Points on a hilly landscape, in no order, each with its height.
A ball rolls from a point to the lowest of its 2 nearest points, and stops where none of them is lower. Distance is the straight distance between rows; heights are no part of it.
bopi: -12,0,33,-19,33,20,-44,-30,30,30,15,-2,3,2,-25,-68,-12,-48,19,1,-29,-10  h=3.05
fuf: -35,5,11,-21,15,-4,51,-11,7,11,5,10,-18,-9,-4,-2,9,18,-41,-47,37,-7  h=5.64
vub: -7,21,8,7,8,2,-18,-12,21,13,-11,13,0,8,-5,-11,-9,-28,3,-23,-47,10  h=4.67
ser: -16,-31,12,-13,-8,4,17,-11,-30,-20,30,-51,20,21,-30,-19,14,16,36,54,-5,-42  h=4.70
piza: 25,-3,11,5,-37,-1,56,32,17,-18,-4,37,-19,13,2,-33,-4,12,22,-43,-2,-37  h=5.91
Dema: -33,-24,15,-43,-2,-35,39,1,-20,-20,10,38,-24,-10,-1,-30,15,-22,-37,-50,-11,17  h=1.91
pugab: -38,-4,-1,-10,59,27,-30,-27,27,39,-14,-22,-8,-1,-23,-50,-3,-37,-16,-28,-10,-5  h=2.14
kas: -17,-6,-12,12,12,-26,-7,-15,-33,-3,9,-10,16,18,-35,32,-9,-9,16,28,-40,18  h=0.89
Bab: 10,39,-15,-4,-4,10,-33,-29,-20,2,26,-46,23,2,13,-3,-10,-18,14,16,22,-4  h=2.57
Ven: 30,41,0,19,4,-11,-44,-18,-1,-27,-12,-12,60,28,-9,21,-28,0,54,-13,-23,-13  h=3.15
befal: -31,19,35,2,1,-13,49,-12,-9,-41,55,14,0,26,35,16,-15,6,14,39,6,14  h=1.92
Dap: 40,10,-45,2,2,-1,-17,19,16,24,-37,-11,7,25,-37,-30,-13,6,1,-57,8,-24  h=3.88
zakig: -18,-23,15,-58,0,-8,21,30,-10,-4,21,-23,-10,-7,1,-54,8,-2,27,-20,-35,-21  h=1.73
pobem: 36,-13,-21,-22,-8,9,3,41,20,9,-22,-41,3,26,-18,-53,-12,8,16,-34,-19,-29  h=3.25
vis: 12,28,-7,-21,-20,39,-27,25,-45,48,-23,9,13,-9,26,57,19,38,-7,-28,-7,2  h=3.85
misuf: 41,8,-38,45,-1,-17,0,0,19,-22,0,-43,26,19,-19,-26,-23,0,4,21,41,-14  h=4.77
rupa: -6,-20,18,-2,-17,-15,7,36,4,-16,5,12,-9,12,22,26,-16,22,-18,14,-48,55  h=2.84
Pum: 48,-18,-15,-18,13,12,-30,28,23,15,-48,-52,36,28,-37,-26,-39,11,17,-22,-39,3  h=3.78
Boli: -34,21,50,-16,19,8,1,-26,38,8,10,33,-18,-6,22,-26,-10,-29,-12,-20,-29,17  h=4.06
mene: 42,-20,-27,29,-35,2,-1,11,-9,-5,33,-23,9,2,-15,-25,-3,19,9,47,44,-23  h=4.52
Zesob: -3,-30,34,23,-16,-10,-4,1,4,-4,33,34,4,10,-16,16,-24,17,-8,44,-39,40  h=3.52
tini: 50,-22,23,10,-38,32,-25,-7,13,12,44,25,7,-14,-12,-20,-14,12,-7,38,37,2  h=3.95
dedet: 4,20,10,-5,-14,39,-18,25,-36,36,-14,38,4,1,32,75,17,35,-7,21,-25,32  h=4.44
beke: 24,-10,-16,-9,4,22,-12,5,40,35,-41,26,-28,-8,-25,-30,33,-3,-27,-49,29,-22  h=4.95
luro: -4,14,-22,-3,4,-25,-26,-6,7,-16,7,-8,-17,-28,49,29,4,-19,-37,17,6,64  h=0.70
gef: -20,26,-31,44,19,-27,33,-7,28,-23,-27,-17,-24,-3,32,12,-4,-21,-37,-12,31,15  h=3.40
feso: -46,-20,-8,-16,-1,-19,14,-8,-54,-10,19,-25,-8,-5,17,1,29,-36,33,36,-7,-6  h=6.01
bezo: -27,7,31,3,26,-11,-7,-4,30,-18,-17,-19,-2,12,6,-21,-3,-30,18,13,-68,11  h=5.14
Mun: -16,28,-10,3,44,11,-35,-44,9,23,-2,-40,13,9,-15,-12,-26,-32,-16,-12,1,16  h=1.08
sodu: 26,-25,-8,14,-8,20,27,25,25,0,-15,-30,4,15,-14,-37,-10,22,23,4,13,-43  h=2.62
Sunu: -32,-16,23,43,-3,-22,48,-11,-17,-18,23,38,-4,30,5,38,-11,-2,8,38,6,13  h=1.10
giv: 16,22,-15,-35,16,-5,-77,-15,-21,24,-17,3,23,-45,4,34,18,-4,-17,-21,23,29  h=2.38
vifi: 36,9,-3,-26,-29,-20,-15,15,-14,-35,32,-6,17,7,-7,-38,-5,-15,25,10,-33,-7  h=5.22
kal: -17,23,-19,47,30,-8,3,-38,32,5,-18,-11,-4,9,-9,26,-24,-6,-43,-13,15,25  h=2.79
Laz: 7,4,-2,-9,11,-3,-61,-28,-2,16,3,11,1,-42,8,42,19,-20,-39,11,13,58  h=1.61
Bem: 32,-60,14,25,-11,17,0,18,24,21,21,17,-6,-17,-39,-32,-18,20,-4,46,41,-8  h=3.50
riv: -37,-16,-15,-18,40,-8,13,-8,11,10,6,-38,-25,-40,19,-9,9,-1,-45,11,53,20  h=5.60
fogun: 43,14,-35,-6,3,-24,-25,28,25,-12,-30,-43,25,14,-1,-11,-36,13,-4,-38,-23,23  h=3.14
kul: 16,-23,-2,35,-33,-15,41,16,-13,-39,32,-5,-2,5,1,-1,-9,26,13,47,26,-16  h=4.29
Gugek: -13,14,16,-39,-26,11,-22,-7,-25,15,15,40,-14,-17,15,12,29,-21,-3,-33,-27,10  h=1.87
zukud: 16,-20,-11,-38,-5,5,18,33,2,-20,11,-38,-9,-9,14,-78,17,-13,23,-4,13,-39  h=2.44
gezo: 4,-32,18,-34,32,40,19,29,37,40,-9,-7,-17,11,-31,-69,-21,17,-18,-44,41,-28  h=3.65
subo: -34,5,0,16,-22,24,26,8,-45,30,-8,26,-9,16,15,64,20,15,8,-12,-11,-13  h=3.67
dokem: 14,15,4,36,16,-14,-17,-27,42,-37,-40,-21,26,39,-1,13,-20,-10,30,41,-38,-5  h=3.19
fidot: 6,-3,-27,54,4,-15,7,-1,26,1,-50,25,-8,-1,1,6,4,-20,-3,-2,6,-10  h=4.36
diti: -44,13,-11,1,47,-9,-8,-36,9,23,6,-22,-10,-4,-10,18,-10,-7,-46,-10,-4,45  h=2.07
sonoz: -37,19,-10,26,-15,8,37,-25,-37,3,2,3,-1,30,3,34,16,1,25,10,12,-32  h=4.13
Mogif: 53,31,4,19,-15,-17,-54,-10,-5,-10,-40,63,26,-28,-15,44,19,26,-12,-44,26,13  h=5.27
Tibar: 39,26,6,-7,18,9,-66,-13,17,3,-29,-33,58,22,-18,-13,-36,-15,58,-12,-24,-12  h=3.74
kogur: -8,14,-1,-12,-10,37,-17,3,-36,40,16,-18,13,8,-12,54,-12,49,-15,-17,-17,14  h=4.43
vit: -53,-23,-8,-35,-9,-19,11,-28,-67,10,17,12,-16,-3,-11,29,39,-14,-32,-20,2,26  h=1.90
vot: -18,-10,-16,47,36,-8,18,7,37,-9,-33,16,-13,-3,-29,-47,4,-33,-2,-9,12,-33  h=4.79
ner: 28,25,-4,47,-20,25,-19,-5,17,13,-5,15,26,14,-11,24,-18,13,8,-4,-3,-15  h=6.02
Fube: -23,-11,-9,5,12,-36,44,-10,2,-45,13,11,-22,-33,26,-15,17,-31,-32,22,58,13  h=0.43
Milug: 28,-47,5,26,12,20,13,15,21,4,15,-26,11,12,-52,-56,-30,20,7,26,36,-30  h=3.10
vef: 2,-2,11,-60,-27,17,-2,24,-19,13,26,-2,-22,-17,26,-27,13,9,4,-24,-29,7  h=0.69
Digi: -44,8,49,-18,35,-3,31,-9,26,1,17,33,-21,-11,51,16,-11,-16,-5,19,0,17  h=3.38
Bivug: -2,9,-38,30,14,-40,-34,-26,-20,-25,16,-12,22,3,-26,23,-16,-25,-7,34,8,22  h=1.56
Lav: -35,-14,30,-8,11,20,40,0,6,23,17,17,-13,-16,7,7,4,17,14,6,15,-34  h=6.03
ditib: 17,-17,6,-6,-25,0,-16,18,7,14,-11,53,-25,-30,7,21,23,5,-35,-6,-20,42  h=4.20
natar: -21,3,-5,-22,2,33,0,-16,-6,50,13,-35,-11,3,6,25,-16,43,-40,-22,19,28  h=4.89
Giku: -20,2,-24,-33,-9,-4,-20,-34,-54,20,19,-8,-10,-18,-13,15,42,-22,-18,-15,23,3  h=2.42
Runil: -30,1,-6,15,0,10,40,-18,-27,4,17,-30,8,13,-10,-4,21,8,43,23,20,-64  h=4.45
Feful: 22,-6,25,8,6,9,-26,-35,32,-31,-28,-58,31,31,-11,-8,-33,-1,12,69,-28,9  h=3.72
figi: -35,-19,0,-26,46,-12,49,9,3,-9,15,13,-14,-17,-37,-40,-7,0,-36,-27,53,-20  h=5.34
fem: 4,-26,-25,34,6,-15,16,15,20,-18,-42,-34,-6,-10,6,-24,21,-17,27,38,0,-28  h=1.84
bofa: 50,2,16,33,-59,29,20,27,-4,-10,20,27,0,8,9,10,-1,44,27,11,10,-35  h=6.66
toded: 7,-26,36,24,-16,-3,8,0,10,-30,41,-3,-3,5,-1,0,-21,18,13,58,-7,8  h=3.98
Rogop: -19,14,35,-1,-1,56,21,-9,10,36,-4,10,-26,-7,51,26,12,18,23,15,6,-17  h=5.59
fomak: 7,-7,-28,-29,0,-17,-19,28,-13,-5,-11,-63,12,16,0,8,-24,27,-5,-12,-50,23  h=2.45
degub: 54,17,1,31,-35,12,-5,35,4,-14,-21,11,16,13,12,32,-3,37,25,16,-16,-9  h=6.36
dep: 5,6,37,6,-19,46,-9,5,-2,33,10,46,-12,-6,28,36,17,22,3,12,-16,1  h=5.04
vuta: 22,27,4,-37,-10,27,-68,5,-35,23,-26,34,19,-38,18,41,37,15,5,-30,1,1  h=3.17
Lof: -30,-14,5,-33,28,3,30,-9,21,25,18,-19,-18,-20,9,8,-13,32,-63,-22,43,28  h=5.31
seto: 40,15,-17,31,-7,-8,-42,-17,14,2,-19,33,21,-12,-24,33,-12,11,-21,-4,27,15  h=5.66
Vudul: -30,4,62,-23,36,-5,54,-7,28,-24,41,14,2,1,38,17,-28,2,13,55,5,0  h=2.67
fezak: -2,-32,-6,-40,28,27,10,40,11,23,-4,-28,-17,-14,-12,-77,7,-2,15,-20,24,-43  h=3.00
kevop: 39,11,-35,7,-12,-7,-19,5,22,20,-49,32,0,2,-26,7,12,5,-18,-59,14,-21  h=4.42
Gadu: 7,-11,7,-35,-35,3,-10,2,-44,-14,43,-24,11,9,-11,-8,19,6,48,28,-38,-21  h=4.94
fef: 25,0,36,10,-48,16,45,27,19,-24,5,20,0,16,15,-11,2,35,35,4,-28,-38  h=6.34
vasi: -39,-9,-21,-9,20,-2,16,0,-23,12,2,-40,-16,-23,35,9,21,-5,5,27,27,6  h=5.82
feme: 10,-9,5,-21,14,24,25,18,40,27,-27,30,-30,-5,-19,-60,15,3,-6,-60,34,-53  h=4.35
roku: 21,32,-10,-15,-10,-20,-19,4,-30,-32,-7,-13,33,22,5,32,-4,4,42,-2,-45,5  h=2.48
Pumo: -18,28,20,-4,-22,20,-17,-26,-35,25,-8,65,-3,11,-6,46,34,-22,9,-33,-25,-8  h=2.80
Fula: -13,28,-28,49,-6,-7,34,-3,10,-5,-42,2,-24,4,44,39,14,-13,2,3,23,-5  h=3.87
fafod: 54,10,4,2,-27,-5,-26,4,16,1,-23,53,-11,-20,5,32,36,14,-46,-41,7,33  h=4.74
bileb: -29,-25,-3,21,35,-19,42,9,12,-27,2,35,-11,-13,-43,-51,5,-26,-24,-6,31,-26  h=5.10
Kaned: 6,21,-5,11,-19,-33,16,-11,7,-48,23,8,-14,-16,36,8,-3,-12,-34,11,37,36  h=1.19
Bov: -21,-28,-1,29,9,-25,32,13,11,-30,-7,10,-19,-25,15,-22,4,-28,5,40,16,-5  h=1.12
lov: -23,15,-20,8,16,-12,-9,-31,-20,-9,39,-35,14,3,-18,-14,0,-31,1,30,14,-6  h=2.08
geg: -5,-1,-33,-19,11,-29,-32,7,-33,0,-14,-24,36,11,-35,24,-18,9,21,-24,-54,17  h=1.72
luv: 19,-6,8,-8,-13,-13,-47,36,-8,-8,-23,33,-1,-27,29,39,12,-6,1,21,-43,51  h=3.59
gasan: 13,17,-14,25,-1,-2,-6,-8,11,-22,-23,-33,7,14,9,-11,7,-17,35,15,-20,-25  h=2.50
gusa: 4,39,-23,-27,-16,-4,-31,-24,-48,-11,15,-7,5,-16,16,10,25,-27,14,-7,11,-6  h=2.93
moto: 29,9,-15,2,-31,-25,6,14,-3,-28,6,26,-3,6,-3,-35,0,-16,2,-26,-12,-16  h=5.52
Defak: -52,-31,5,-32,-11,-39,20,-4,-50,-17,10,33,-20,7,29,12,14,-28,-22,-30,-24,42  h=1.26
Pafe: -38,-26,24,21,13,-11,48,19,5,-3,9,9,-17,8,7,36,-28,34,-9,25,-12,34  h=2.00

Where does a ball stop that starts at each point below?
Lav: luro
bileb: Mun
natar: luro
beke: vef
degub: Sunu

Call two points neighbours if one is among the 2 nearest of the other. Go from one point of each pair to the other, from neighbour to neighbour, staying as low as possible. Name the highest point that can't be avoided.
sodu / Defak: Pum
Mun / kas: vub
kas / Defak: gusa
Defak / Sunu: mene
luro / Fube: Kaned
